Each row is a point on a landscape with many valleys, with its height.
From any point a ball rolls to the lowest of the 2 points nearest to it. It stops when none of these is lower. Distance is the straight distance between rows; heights are no part of it.
vev: [-12  -9  45  -6  10   3  36  32 -20   4 -29  44 -12  19  18  21 -11  16
  -4   9 -28   2  10   2  16  15  10 -16  39 -14 -31  -1 -11  14  18   2
   2 -18  -5   5  19]  h=638
ruko: [  2  13  57 -11 -29 -18   2  -2  19  36  16   2  43  14  12  -4  27 -14
 -10 -24  -7 -25 -39 -17   1  -7  11   6   4 -28  -3  -1  -8   6 -16  23
   3  27  -5  45  -5]  h=543
Luk: [ 13  -2 -15  24 -26  31 -12  -1  17   7  -4  -6  -2 -21  26  -1 -24   2
  22   3 -13  -6   6   0  -3  30  -6  10  23 -10 -14 -11   1 -29   4  24
 -30  20   5   5   4]  h=561
zufu: [  1  26 -36  -4  -2  29 -36 -16  -3  20  10   6  17 -19  -2 -25  15  -7
   4  21 -29   5  16  23 -14  11   8  -5 -54  11  -2  -4   4 -34  16  -7
   6  24 -20 -22   5]  h=248
Leto: [ 23  -7  -2  34 -28   2 -13  15  22   3  -2 -22 -14 -26  -7 -16 -21  -2
  14   2  26  19   9  -6 -11  10 -26   9   8 -22 -15 -12 -18 -47   1  12
 -43 -10  -9   8  -5]  h=537
Sodur: [ -3  31  36 -37  10   3   7  11 -16  20   5  -8  60  12  31  -8 -14  23
  20  -1 -22 -14   1  -7   5  10  15  -5 -13  45  30 -11  -6   3  -7  19
  22  10   4  32   3]  h=448
fugo: [-18  -7  16 -36   9   3  28  19 -30  11  -6  28   5   0  10  36  24   8
 -20 -21  25   5  -8  -2  -1   9  -2 -10  35  11   0 -29  17  31 -37  15
   7 -19  23   9 -10]  h=595
Noz: [-11  11  34  12  15 -17  16  15 -10 -13   6  -5   3   1 -12   7  23  31
   9   5  37  27  15   0 -16 -11   5   1   0   4  11 -12 -24 -32 -18 -21
 -14 -54  -6  -5   4]  h=492
vemab: [  6 -21  21  -1  11  15  34  20 -54  -8 -29  -7 -37 -19   1  -4 -28  21
 -10 -16  -7  14  22  -5 -36   6   7  25 -17   6 -21 -16   1   0 -21  10
  -4   7  19   0 -20]  h=564
muz: [ 13   0 -44  19 -13  -6   0 -11  40  -5  30 -32   5  -2   1  -9 -25  -8
  15  16   6  14   2   6   5   3 -35  -2  16  -2  18  24 -10 -30  -5  11
  -9 -13   2   9  -1]  h=521
rifi: [-10  15  11 -21 -17   0 -20 -17   1  20  -2  26  13  22  17   0 -29 -15
   6  -3 -27  -7  13 -16  -3  28 -17 -28   7   8 -19 -13  24  41  19  13
  17   9  -8  54 -14]  h=719
kap: [-10  39  14  -7 -16 -17 -46 -23  14  28  24  11  34  -7  -4 -23  17 -17
   9  -6  11  -1   3  -5 -22  13  10 -29 -26 -26 -15 -11  10 -22   6  -4
   7  10 -24  33 -20]  h=247
fil: [ -4  -6 -26   2  -5  31 -19  14  -2   6 -25  22   0 -28  26  19  34   1
  19  -7   2   3 -16  18  -3  19  23   3  19  -3  19 -19  22   5  -6   1
 -17   6  22 -36  -1]  h=321
Bufo: [ 16 -21 -60   3  18  28   9   5   0  -4 -28   0 -16  -2   3   8 -21   0
   4   5  -8  23  22  15   3  -3 -23  -9 -21  38  10   0   5  -5   6  -9
   6 -29   5 -20  -5]  h=496
rabiv: [  0  18  40 -24  -4  -9  -6  10  -7   7 -22   2  20 -15  16   6  23   3
 -15 -37  15 -15  -7 -19  -9  -2  16   2   4 -14  20 -26  24  29 -27   9
   5  11  15  22 -10]  h=596
Gulav: [-10 -17 -46  20   6  10   3   0   4 -20  -4   8 -53 -11  -8   5   4 -12
   0  15   0  24   2  16  12  10  -2   9  42 -10  -7   9  -3  -9  -5 -11
 -20 -41   2 -29  16]  h=390
bera: [ 14 -12   5  17  -5   1 -22 -24  -5  -6  44   0 -12  13  14  11 -17   5
   9 -12  -4   2  -2 -15  11  -8  16  14  21  -6 -19  13  29  14   2   8
   6   8 -22  23 -18]  h=276
zole: [  5 -19 -25  13   8 -25   7  -3  18 -27  12 -28 -27  -9 -43  -2  21   5
 -22  -5  20  -2  -4   8  -5 -35  -4  16 -22 -17  18  34  -9   1 -26  -6
  13 -14   7 -34  -8]  h=317
kas: [-16  11   2  17  -6 -15 -19 -21  -3  10  13   4 -17   6 -18 -13  26 -27
   1  -2  22   8 -14 -16 -14   0 -24  28  29  -8 -16  -1 -26 -20 -26  13
 -38 -10  -2   7   6]  h=251
kodu: [ 30 -38   3  13   0 -11  23  12  16 -12  -3 -11 -10  31 -20  18 -11  15
 -32  -5  -1  -2   3  15  23 -31  -4  -5 -13  -2  -4  42 -10  15   5 -11
  41 -14  -2  18 -13]  h=316
dup: [  2  -2 -60   8   8  14  -5 -14  10 -14 -27 -13 -10 -10   2 -15 -36 -17
  22  13  -8  12   7   6 -14  16 -16 -14 -29  17  33   2  22  22   6  -6
   1  -8  24 -19 -12]  h=477
Livif: [  1 -17  -2  21   5   5 -10  15  12  -7  22 -10 -17 -29  20   2   8  22
  25   5  10  11 -11   7  -1   2  27  21  25 -17  16  -1   4 -31 -18  -2
 -32  -3   3 -36  13]  h=498
neb: [ 17 -28 -25   9  -6  29  22  12 -34   1 -20   2 -35 -14  -1   9 -23  -5
  -9  -8  -8  21  24  -3 -22  13  -7  -1  -2   9 -30 -26  12  -4 -11   6
  -8  -7   7 -11 -20]  h=549
lumuk: [ -3 -32   8  14   0 -13  24   9  21 -21 -13  13 -17  34   8  30 -23  22
 -18  -5  -1   4 -11  12  30  -8  15 -26  16 -26  13  21 -14  20  16 -15
  25 -44   5   2   3]  h=352
teki: [  9 -22 -27  -2 -23  -7 -11  -5  18 -13 -19   2 -39  -6 -16  27  16 -35
 -19 -26  31  -9 -29 -12   8  -1 -15  -9  18 -34 -17 -10  27  33  11   5
  -7  14   2  -9 -12]  h=450
zura: [ 15 -29 -16  32 -18  28   0   3  26 -20 -17  16 -17  23   4   8 -11  12
  -7  17 -23  16   3  26  11  10   1  -7   9 -37   2  37   1  12  21  -9
  14 -37  -6  -7  -4]  h=391
fut: [ 32 -16 -45   6 -15  19 -19  -2   8  -2  -6 -10 -14 -14   4   5 -28 -14
  10 -20   3  14  26  -5   3  -5  -9 -14 -27   6 -14  -8  38   2  20  -1
   8   7 -18   3 -29]  h=324
tezu: [ 28 -19 -13  -7 -30  38  -7 -11  -8  15   9   1   4   2  16   9 -11 -12
 -10 -13 -12 -22 -14  -1 -11  12 -16   2 -12   9 -24   2  11   0   6  25
  13  38  17  15 -27]  h=341
vefu: [ -6  -9 -10  -4  14   5   6  18  -5 -23   1 -20   0 -23   5  15  13  38
  10 -24  37   6 -17  -1 -16 -18   5  21  -7  15  49 -24 -13 -24 -49   7
 -18 -20  41 -36  -6]  h=594
niti: [-36  36  30 -22   6 -49  17 -20   6   5  30  -8  14   1 -26 -17   2 -24
  -2  -6  -3 -14  -6 -24  -1 -12   0 -12  -7 -12  -6  -3  -3   7  -4 -10
   4  30 -22  11  -1]  h=149
Vamig: [-23   1  38 -24  26 -12  30  22 -35  -6 -19  35   4  22  18  25  46  19
 -25  -4   1  -1 -10   2  10  -2  22 -12  31  -1   6  -9   9  36 -14 -15
  20 -36  10   3  14]  h=610
lokib: [  6   0  32  -8 -22  15  11  25 -28   7 -17   1   2 -26 -30 -15  15  -6
 -15   6  -6  -2  25   0 -17  11  -5  -6 -29 -19 -47 -13 -12 -22  14 -18
 -12  32 -22 -23   6]  h=334
fefi: [-11  -2 -37  -6 -15  14 -19 -17  20   2  25  28   9  11  -2  -2  -3  -8
  16  21 -59 -19 -11  16  14  34   2 -13  15  -6 -19  13  17  29  37   1
  11  29 -15 -19  13]  h=368
pekat: [ 15   3 -57 -13  -6  10  -2  -4   5   7 -13 -15   2  -4 -15   3 -15 -22
  11   5  17  25  29  -5 -14   8 -56 -23 -17  41   8 -19  -7 -14   9  12
  -6 -19   7   5  -6]  h=512
lur: [-22  -1   5 -16  28  -6  -2  -6  16 -15   9  31  12  24  30   4  -4  26
  26   9 -45 -23 -28   4  25  -8  45  -2  15  18  15  23  35  77  19   0
  12   0   8 -10  20]  h=688
Rimig: [ 18  -7 -38  22 -16  40 -24  -1   9   5 -20  -5  -1 -37  14  -7 -19 -15
  23 -12   6  44  29   5 -28  19 -10 -21 -19   6 -15 -42  30 -26  13  -9
 -22 -18 -11   4 -23]  h=366
kud: [ 49 -42 -22  -4 -16  25   4  24   2 -10 -41 -14 -18 -12  -8  15  -3   5
 -24 -14  15  -1  19  17   7 -13   2   7 -29   9   7  10 -20  -8  10   6
   5  -2   4 -14   3]  h=528
lupep: [  6  17  51 -27 -20  -5 -19   1  10  33  -5  -6  56   4  24   7  25  -5
 -10 -34  -8 -26 -24 -15   0  -2   8  -4   1 -13  22 -18  22  33 -29  39
  13   4   5  68 -19]  h=572
vime: [  8   9  19  11   2 -40   3 -30  26   4  14 -11   5  21 -10 -16  -2 -47
 -14  -2 -15 -28 -13 -27  17 -34  -9  12   8 -10  -6  22 -19  13  19   2
   6  33  -2  37  13]  h=199
bazin: [-57   6   1  -6  12 -29  38 -18  -9 -18  12 -10  -7   3 -15   1 -20  -9
   7  12  -8  -6 -15   5   3  21 -26 -14  32  13  14   3   6  29 -22   5
   1 -19  27  -3  -7]  h=624
torob: [ -2   0  22   1 -17   2  -2 -20  12  11  14  -2  18  12   7  -4  37 -20
 -18  -8  -9 -32 -43  -2   2  -2   3  32   2 -16  14  26 -23  -5 -16  19
   4  31  22  16   6]  h=506
fure: [ 22  -9 -54  -5 -26  19 -18 -38   1   0  18  -2 -14   0  14  17 -12 -17
  11  10 -19 -34 -35  -1 -13  21 -20   2  -6  -9  -2   2  48  19  16  31
  12  44  22  13 -32]  h=409
lafel: [  3  16 -18  16 -16  26 -50  -9  11  21   9  20  18 -12  -3 -16  45 -19
  -7  16  -4  -1  -4  27  -6  21  10  -6  -9 -11 -17  -9   4 -40  24  -9
 -11   9 -33 -23  22]  h=319
milel: [-13  24  -8  12   0 -41 -14 -21  14  -1   5 -30  -6  -9 -38 -33  -8 -26
   8  10  22  -6  17 -10 -26 -14 -30   2 -27 -12  12   9 -28  -5   5  -6
 -16   8   5  -4   3]  h=306
lof: [-24   1 -38   2  14  21  -7  -2  -4 -13 -22  10 -11 -13  16   0  15   9
  14   8 -11  -2 -11  21  15   6  26  -4   5   8  26   5  42  29   3 -21
   4   3  18 -48   7]  h=229
ves: [-22  40  18 -21   9 -23 -20 -30   1  12  -3  11  21  10  10 -18 -30 -21
  18   6 -28  -9  11  -5   1   8   7 -24 -12   6  16   2  20  40  29   4
  17  12  -1  33   0]  h=709
rumel: [ -2 -25 -46  -4   8 -11   9   9  14 -20  15 -11 -20 -10 -28   3  26  -4
  -8   9   2   8   1  16  18  -3   1  -4  14  -9   7  19   6 -10   5 -21
  -8 -13 -29 -50  14]  h=359
kelek: [-35  31  18 -44  -7 -10  -2  -6  -4  36  11  14  43   9  15 -11  -6 -19
  11   8 -39 -20  -5 -18  -1  39 -23 -20  27   3 -16 -15  13  19 -13  29
  10   4  -5  41  -6]  h=731
miv: [ -7   8   1   4  13   8  -4  -7   8   1   1  24   2  24  12  -8 -11   0
   3  20 -38 -13   8   6  23   3  15  -3  16  13 -12  20   5  24  37  -5
   9   4 -14  -5  23]  h=301
Vop: [ -6   8  -5  19  15 -20  -5 -25  23 -11   4  -4  -2  30   0 -14  -7 -13
  -4   6  -9  -6  -4   5  25 -15  -4   6  -1   1  19  24 -14  22  18 -10
   6   6   2   2  22]  h=250
Kun: [ 12  13  20 -13   2   2  17   0 -20  11  24 -25  19 -12 -25 -26 -16   1
   0  12 -19 -19  12  -7  -3  -5   3  20 -36  25 -11  11 -26 -35  -5   0
   3  44  -7  -6   0]  h=379
kudup: [  2 -15  40  -2   6  -3  37  40 -14  -6  14 -24   4   0 -20  15  22  38
 -15   8  20   3   1   2  -3 -21   7   9  -7  -2   2  -3 -61 -54 -27 -10
  -1 -36  -5 -19   6]  h=505
Tuf: [-19  30  21  17   6 -32 -10 -16  -7  -9  18 -14  -8   3 -38 -24  22 -10
  -3  14  35  10  12   1 -29 -23  -7  19  -9 -18 -16  10 -30 -13 -17 -13
 -25 -16  -6  -9  11]  h=280
gefa: [  8  -4  -7  24  22  -8 -12  17   2 -15 -16   7 -31  -6  -8  -3  28  14
   0   0  50  50  19  15  -9 -28   6  -3   9  -4  14 -14 -15 -29  -4 -23
 -19 -77   0 -12  13]  h=481
kides: [-10  -2   8 -36  -7 -35  18  -9  14  36  31   1  22  11  -4   7  -6 -35
  -4 -14   3 -21 -30 -34   8   1 -28 -17  17  -9 -29 -13   4  12   6  18
   8  47  -9  38 -13]  h=752
vebef: [-12 -10   8  -9  12  11  36  21 -18 -10 -47  25 -29  18  -1  18  -5  -2
 -18   0  -7   9  12  15   6  14   6 -21  17  -4 -12  -4   5  33  26 -17
  10 -19   7  -9  10]  h=650
Fopu: [  0  37  37  -9  11   2   0   6 -18   1 -18   6   3 -10 -34 -28   7 -26
 -16  30 -18 -12  27  -6 -17  -6  -3  11 -39  -9 -26  -2 -22 -25  19 -20
  -9  32 -22 -11  22]  h=271
sumom: [ -3  19  24  -1  -2 -12 -16 -16 -20   6  36   2  -1  -2  -3 -13   0   7
  -5 -16   5   5   4 -14 -10 -15  24   6 -10 -13 -24   5  28  15 -14 -11
  25  17 -14  19 -23]  h=318
tuv: [-22  -8  45   4  39 -27  25   3  -5 -28  16   4  -2  23  21   3 -23  26
  -4 -10 -28 -11   0 -15  23 -28  29  24  29   6   8   2   4  32   0 -11
   9  -2 -17   9  22]  h=637
ler: [ -5 -13  -7  -1   9 -45  28  -6   5 -23  21 -40 -22  -1 -53  -2   4   9
 -26 -27  24  -8  -9  -1 -11 -31   1  -7 -35 -11  -5  16   8  39 -24 -25
  34  -2  17 -17 -27]  h=347
depa: [ 23 -20 -15  14   5  37  -9  34  -8 -12 -54   2 -18 -35  -2 -11   6  13
  12  -1  13  36  24  15 -16  -3  16  -1 -27  -2   7 -17  -7 -31  11 -23
 -26 -30   2 -31  22]  h=445
gat: [ -1  18 -29  -5 -15  34 -26 -14 -34  21  -5   2   6 -23 -11 -18  -1 -19
  -9  -6 -18  10  11   6 -36  16  -3  -3 -53  18 -30 -31  11 -21  -6  -4
  11  18 -11 -12 -20]  h=154
Vad: [-35  33  10  -1  10  -8  -2   5   4  -3   0 -10  15 -29  20 -12 -21   1
  45   3  23  11   2  -2 -17  15  -3  -8  25   2  33 -25  19   3 -17   3
 -36 -11  17   7   0]  h=609
Zos: [-16   5  -1  20 -17 -20 -18 -24  40  10  23  -2   5   6   7   0  10 -18
  10  -4  30 -11 -37 -12   2   5 -15   9  39 -34   8   1  -6 -16 -10  10
 -31   1  -4  22 -10]  h=210
Povof: [  1   1   5  18   4  -3 -12  17  14   3   1 -15   3 -34  11 -20 -13  17
  30  16  36  22  15  25  -9   3   5   5  15 -10  20  -8 -15 -53  13   3
 -50  -8   6 -13  19]  h=520
zuk: [  6  27  42  12 -13   2 -37 -18 -21  11  37   4   8  -6   8 -26  35  17
  -6 -10  14   4  -2 -17  -5 -14  26  26 -10 -15 -18   6   6 -22 -17  -5
  -8  16 -27  19  -1]  h=353
zit: [ 43 -17 -14  -1 -12  47 -30  17 -14   4 -34  -1 -13 -12  10  14  28   7
 -21 -17   6  -4   0  25   3  -5  19  19 -36  23   1  -5  -1 -15   4   8
   3  21  11 -13   6]  h=487
kat: [-25  36  10 -10  -8  19 -47 -20  -6  23  13  30  22  -2  12 -18  34 -15
   0   7 -26 -13   0   6 -10  24  18  -5  -6 -15 -21 -10  14  -5   9  -5
  -3   8 -20   2   9]  h=302
dapo: [-16  -8  25  10  34 -21  34  24   4 -30 -23   1  -8  22   9  27 -23  30
  -3  23   2  11  13   3  26 -10   1 -17  17  11  24   7 -26   6   6 -27
  10 -49   3 -12  20]  h=377
Mimur: [ -4  11 -31 -22   9  26 -26 -15  -6  19  18   6  22   2  20 -20 -15   5
  17  19 -44 -19   1  13   4   4  12  14 -31  31   8  20   3 -15  11   4
  10  38   0 -14   9]  h=327
lat: [  1  31  23  -1 -13 -39 -14 -10   9  15  31 -12  14   1 -25 -18   0 -25
   3  14   3  -7  18 -14  -4 -11  -4 -17 -18 -21 -38  -2 -17 -23  11 -16
   9  24 -39  24  -9]  h=200
safav: [ -9  17  16 -13   6  -4 -12  -5 -10   3  -7  -7  12 -28   8   0  27  15
   8 -27  32  -9 -16  -6 -14  -7  15  10   2   3  48 -27  12   5 -40  10
 -18   1  30  -6  -5]  h=608
dimup: [  7 -18 -33  27  -5   3  27   6  25 -21 -26 -12 -15   6 -26 -10 -22  -1
   1  33 -29  10  19  24   7   9 -19 -11  -5 -17   5  41  -6  -3  11 -21
   5 -38 -16 -28   6]  h=422
sipu: [-10  22  35   4  22 -19  23  28   0 -12 -20  -3  37  27  21  12 -13  18
  20  23   5  -5   3   1  19  -5 -16  -7   4  28  37 -10 -35  -9   5  -1
   3 -23   3   2  27]  h=397
duk: [ 33   2 -18   6 -14  -7   5  -2  12  10  31 -23  12   8 -21  -7 -15  -1
   4  16  10   8  13   2   3  -9 -25   7 -11  18  -7  21 -32 -37  -9   6
   3  -6 -25  17  -9]  h=533
Deku: [ -2 -25 -27  18 -12  -5 -12   8  22 -14 -20  10 -49  -4  -6  26  18 -22
  -5 -12  35  13 -16  -8  16   0  -5  -7  46 -34   2 -16   3   3  -4  -8
 -25 -30   8 -17  12]  h=415
Puved: [ -2   2  17   5  -9  10  -1   8  -9  13  -8  -3  11   8 -17  -1  47   2
 -29   0  17 -10 -16  12 -11  -9  -2  18  -9   2   0  17 -42 -17 -24   6
   3  11  14 -11   7]  h=466
Gonos: [ 48 -28 -27  16 -14   2  -4  -2  23 -14   4 -27 -18  12 -21  14  15   0
 -21  -2   7  -5  -2  17  12 -31 -11  20 -13 -14   4  52 -11 -12  -6   5
  21 -19 -11  -3 -12]  h=272
bebe: [ -5 -17  -4   2  13  -9 -11 -24  19 -21  12   3  -5  11  33  -1 -20   9
  14 -19 -23 -21 -24  -5  24 -16  27   9  22  10  17  15  39  59  30  10
  11  16   0   6   4]  h=669
gub: [ 16   5 -26  13 -18  19 -52 -23  22  11  -3  16   7   5  27   4  10 -26
   9  -4   8 -18 -12   3  10   0  -8  13   3  -2  19   0  17  -3  23  20
 -18  24  15  17   5]  h=473
sog: [ -1   5   8   0  33 -41  17  -7   6 -20 -19 -22  -3  23 -21   5 -18  -7
 -23 -22  20  -2   1  -8  25 -30   2 -14 -37  30  23   4   8  49  14 -23
  34   5   4  11   2]  h=689
Lib: [ 14 -21 -60   5  -3   4   3  -4  -5 -14 -13 -19 -41 -22 -29   9  -9  -8
   2 -14  26  27  21 -24 -20  -4 -41  -5   1  25   1 -21   9  -8 -15  18
 -24 -37   9 -12 -12]  h=524
Kurog: [ 20  -2   2  30 -28  23 -14   3   4   1   5 -14  15   4  -6 -12  29  20
  -6   2   8   4 -14  29  -7  -8  15  15 -27  -7   6  26 -19 -32  -4  -6
  -1  -6  -7  -4  -2]  h=426
tob: [ 11  15  33 -37 -10   2   2   8 -16  32  -5  -9  52   0   2  -2   1  -3
   1 -12  -3 -22   3 -13   6   2  -5 -12 -33  31   1 -12 -27 -17  12  13
  24  49  -2  30   0]  h=484
dil: [-29  46  44 -25   6 -19   7  -3 -21   4  -2  15  24 -13 -12 -30  15 -12
   0  15 -14 -25   5  -8 -14   0  10  -1 -15 -16  -6  -4  -5  -6   3 -16
  -9  41 -13 -15  14]  h=212
mik: [-39  27   5   2  -7 -35  16 -15   8  -8  10 -17  17  -1  -3  -5 -14  -8
  24   1  13   1 -10 -20 -16  18 -32 -18  22   1  23 -20  -2  -5 -24  18
 -10 -11  19  18 -18]  h=617
lova: [ 14  12 -29  29 -21   3 -37 -40  19   4  19 -10   3  14  21 -12 -21 -18
   5   7   4  -3 -11  -6  -1   3 -23  20   3   8  24  22  -5 -14   9  29
 -10   3  23  37  -7]  h=502
deziv: [ 20 -26   6 -11   6  22  13  17 -44   4 -13  25 -17  15  -4  13  33  15
 -46 -11  18  16  -4  11 -12  -5  16   8  -7   5 -20   6  -3   9 -14  -5
  26 -12  16  -9  -4]  h=554
Vili: [ 21  -1  -3  -7 -17  36 -39   2  -5  16 -18   9  22 -15  32   7  24   4
  11  -3   6 -23 -19  17  11   3  21  12  -3  13  24  -8   6 -13  20  18
 -14  34  12 -11   7]  h=412
zifog: [-19  39  28 -12  15   0   7  17 -20   8  -7   9  45  13  20  -4   2  19
  27  34  -9   4  14   5  -1  14   2 -15 -13  30   7 -11  -3  -2   0  -8
   7  -4  -8   8   7]  h=421
mizi: [-24  13  59  -9  35 -14  32  22 -23  -6  -7  27  13  31  13   3   1  28
   1  25 -27  -7  10  -2  15  -5  13   5  24  -1 -11   8 -11  29  15 -11
  17 -16 -18  18  17]  h=625
Falad: [ 21 -26  -1 -17  -2  12  18  18 -18   8  31  -4   6  -1  -2  29  30  21
 -17 -16  34  25   3  -8   8 -14  -3  -1  -1  24 -12 -19 -16 -25 -29   5
  15 -21  -8  -8 -24]  h=566
betul: [-11   7   9   8  14  12   9  14 -14  -4   8  -8   7 -38  39  -8 -43  28
  56   0   4  26  25   3 -22  11  19   1   9  12  26 -25  29 -13 -15  -5
 -32 -15  17  -2  -8]  h=600
zof: [ 17 -32 -45   0 -14  20   3  -8  -9  -4 -10   2 -39  -8 -24   7 -11 -23
  -8 -13  22  26  13 -29 -21  16 -36  -9   4   5 -43 -26  15   3  -4  13
  -9 -14   1  20 -31]  h=535
Dobu: [-11  17  14 -17   1 -30   5 -10  12   3 -14  -3  16  21  -5   6 -28 -24
  -5 -15   2 -23   5 -10  13  -6  -5 -30 -16  20   8  -7   0  45  24  -1
  32  19   6  28  -6]  h=699
nar: [  6 -23  -3 -21  30   3  39  28 -22 -19  -2  -2 -11   0 -42   3  28  19
 -25  15  11  12  14   9  -5 -15  -7  12  -5  20  -4  10 -42 -24 -17  -8
   9 -25  -7 -35  17]  h=522
vukol: [-13  29  26  -9  56 -33  18  10  -8 -25 -32 -12  27  16 -19  -7  14   5
  -5   5  23 -10   8  -6   8 -30   3 -12 -43  16  20  -7  -5  31   6 -46
  23 -10  -3 -10  14]  h=681
tez: [  7  15 -59   2 -15   6 -16 -39  14  -2   3  -6  -6   0   9  -8 -39 -16
  25  16 -18 -13  -3  -8  -2  22 -24 -23 -29  11  19   8  27  17  25  13
  20  14  21  19 -28]  h=452
keki: [-26   9 -12  15  18  -1  -2  -5  -6  -2  10  18 -17   6  10  10  10   0
  13   5  -3  12 -12  -2  16   4   5  12  49  13   9  -1   1   5 -17  -8
 -16 -23  22  -5  12]  h=641
zemom: [ -7 -22  21   4  20  -9  33   4 -26 -15   6 -19 -23  -4  12  16 -45  35
  -3 -10  -8   7  13 -16  -4  -5  -2  14   5  13  -2 -13   0   7 -30   6
  11  -6  26   2 -12]  h=576
dosod: [-25 -18  -7   7  17 -19  27 -14   1 -25  21  -2 -26  24  -2  18  -4   3
 -16   2 -13  -4 -29  -5  23 -10  -2  16  44   5   1  17   2  25 -18   6
   6 -19  16   4   6]  h=632
genu: [ 15 -33  -9  34   3  25  -3  20  -5 -17 -26  -2 -41 -36   6   1   0  17
  11  -5  33  51  23  16 -26  -6  21   0   1 -30   4 -19  -6 -39  -1 -18
 -41 -65   8 -26   9]  h=468
Mak: [ 15  19  32  31  -9  12 -33 -14   1  11  31  -8  16 -12   5 -37  22  30
   2   8  10  11   3  26 -10 -13  40  29 -22 -12  -2  26   5 -38  13 -17
 -13   2 -25   5  -1]  h=386
Pep: [ 29 -24  -9   4 -19  -7 -17  -3  30   4  -7   5 -13  14  -7  18  18 -29
 -23 -17   8 -16 -17 -10  25 -15 -15   4  19 -27 -13  15  -1   9  29   5
  -4  22 -19   7   9]  h=489
Zotus: [-36  38  10 -47 -13 -36 -10 -20   3  37   8   6  25  11 -10 -12  -2 -45
   5   4  -5 -23 -10 -30  -6  18 -25 -36  -4 -13 -12 -25 -10 -13   2  25
  13  31  -1  41  -5]  h=742
tiz: [ 18  -9 -22   4 -33  38 -27  -7  -3  21   7  12   4 -14   4  11   1 -10
  -6  -4 -22  16   6  12 -16  28  -2  -4 -25  -3 -33 -21  27 -14   6   3
   6  19 -22   5 -21]  h=252
Gir: [  2  -8 -45   1 -18   7 -12  -5  12   4  27   4   7  -2  -7   2   7  -8
  11  13 -14   6  -3  14  12  14  -5 -16   3  -6   1  18  20   1  15 -11
   9  14 -19 -34 -10]  h=403
tason: [-13  -7  17  21  11  -6  13   7  -5 -23   4  -1  -8  -3  27  -1 -44  45
  27  -4  -8  17  15  -3   6   6  28   3  17 -10  11  -2  21   9  -2 -10
  -1 -23   1  -7  -4]  h=588
zofi: [-10  14  19 -25 -12   1  33  20 -21  21  29   0  21 -11 -18  -8   6   5
   1  20 -19 -12  -4   0  -5  13  -6   5   5   2 -28  -1 -20 -40 -13   9
  -6  38 -15 -29   9]  h=423
rik: [-25  15  -6  -2 -18  -8 -26 -26  37  11  30  21  17  -4  21   0   7 -17
  33  -3  -2 -13 -33 -12  12  21   8  -4  42 -24   4  -6  32  14   7  12
 -28  10  -4  15  -2]  h=148
meva: [-17  15  43  17  -6 -37   5 -17  24  -1   1   9   9  25   1  -8 -21 -28
  -3   6  -9 -17  -3 -17  10  -2 -13  -1  30 -29 -21  16 -20   9  16   2
  -7   6  -6  34  14]  h=147
zifir: [  8 -29  -4  -9  28  15  40  37 -16 -15 -58  13 -32  -8   1   8 -13  21
 -11   4  -5   8  10  10   6  -2  20 -22 -17   0  13  -6  -1  20   6 -30
  13  -7  10 -45   6]  h=663
ganuz: [ 27 -17  -5  -5 -18   1  12  17  -3  10  25  -7   2   4 -26  12  10   6
 -17   2  10  10   5  -2   7 -10  -3  -5 -14   7 -28  12 -10 -20  -8  -7
  21   7 -26  -1 -28]  h=548
lutid: [-13  -6  -6   3  10  -1  22  18  -1  -7  21  -3  -8 -23   5   0   5  11
  11  15 -25  -8  -2   2  12   8  11  13  30  -6  -5  12 -12 -30 -10   3
 -15  28  -6 -49  28]  h=465
Zum: [-30   0  27 -23  34  -7  26  21   4   1  -4  18  39  23  23  12  -7  27
  21  14 -43 -32 -18   7  24  16  22 -13  20  16  25  10  -2  49  15  -2
  12  21  16 -17  36]  h=708
Nakab: [  9 -12  17  11 -36  23  -6   2  23   7  -1  10  -3   9  34  21 -29  10
   7  -5 -16 -17 -24 -13  10  19  -5  13  41 -22 -22   2   0   7   0  36
 -10  17  17  28  -7]  h=591
kimal: [-15  10  45   8   9 -29  36  -2 -12  -5  -3  -5  -1   7 -14  -6  -8  -7
 -12   7   2  -8  10 -13  -6  -3 -15   6   9  -8 -20  10 -20   2   3  -1
   5  14 -10  14   6]  h=89
Zodef: [ -2  -6  17  -3  28 -10   9  -7   5 -13   6  -2   8  13  39   3 -38  30
   8  -8 -31 -22 -14  -7  16 -16  27  27  13  14  27   6   9  30  -7  12
   1  18  14   8   7]  h=651
ninu: [  3 -26 -23 -14 -10  19  13   6 -17  -5  21 -20 -11 -11 -19  28  16  25
  -7 -24  35  10 -15 -12 -17 -15 -10  11  -3  24  12  -9  -5 -12 -47  15
  -2 -23  25 -19 -30]  h=581
Zusut: [ 37 -34 -13  -6 -12  11  -2  19  15  -8 -24  -1 -26   8  -4  20  11 -12
 -26   2   8  13  17  12  23  -3 -12   2  17 -11 -17   0 -14 -10  23   2
   1  -8 -24   1  18]  h=523
ris: [  1   5  -1   4 -17 -13 -44 -41  27  20  37   7   2  11  28  -9 -16 -17
   9 -17  -5 -20 -26 -27   7  -4  12   7  26 -21  -4   6  31  21   7  26
  -6  23 -24  41 -10]  h=220
bekan: [  6 -13   4 -27  11  18   4   6 -27  16 -21  40   3  20  10  28  32  -4
 -38 -25  16   9   0  10  -1  12   8 -18  15  16 -12 -14  24  41   2   6
  29  -3  17  19 -14]  h=577
Pifup: [  0   4   6   1  49 -13  26  19 -16 -30 -55  -6  -9  17 -11  -7 -20  18
  -8   6   9   4  21  -2   8 -10   7  -5 -38  20   6   0 -10  26   8 -34
  11 -14  -1 -29  19]  h=674
remef: [ 20  -6 -22  24  -3  53 -27  20   1   1 -39   3   6 -27  22  -6 -10  -4
  28   7  -5  36  25  40 -13  29   5   3 -14  15  -5 -35  10 -38  23 -10
 -29 -15  -2 -15  14]  h=406
Bimag: [ 26 -32   5  -2  15  12  16  23 -41  -8  -7   0 -48   8 -31   4  24  32
 -44  -5  18  28   9  11  -8 -33  12  17 -22   0 -16  12 -28 -20 -26 -12
  17 -38   4 -21   4]  h=536
Mogek: [  2   9 -11 -13   0 -13   8 -11   6   9  11 -27  -4 -12 -48 -22 -10 -26
 -17   6 -13 -25   6  -6 -12  -5 -30  14 -32   3   5  28 -32  -7  -3   7
   4  38  13 -11   3]  h=338

Where does a ball stop that starts at each point below?
Luk | rik
lupep | rik
zof | gat
tob | rik
dosod | gat
kelek | mizi
Bimag | gat
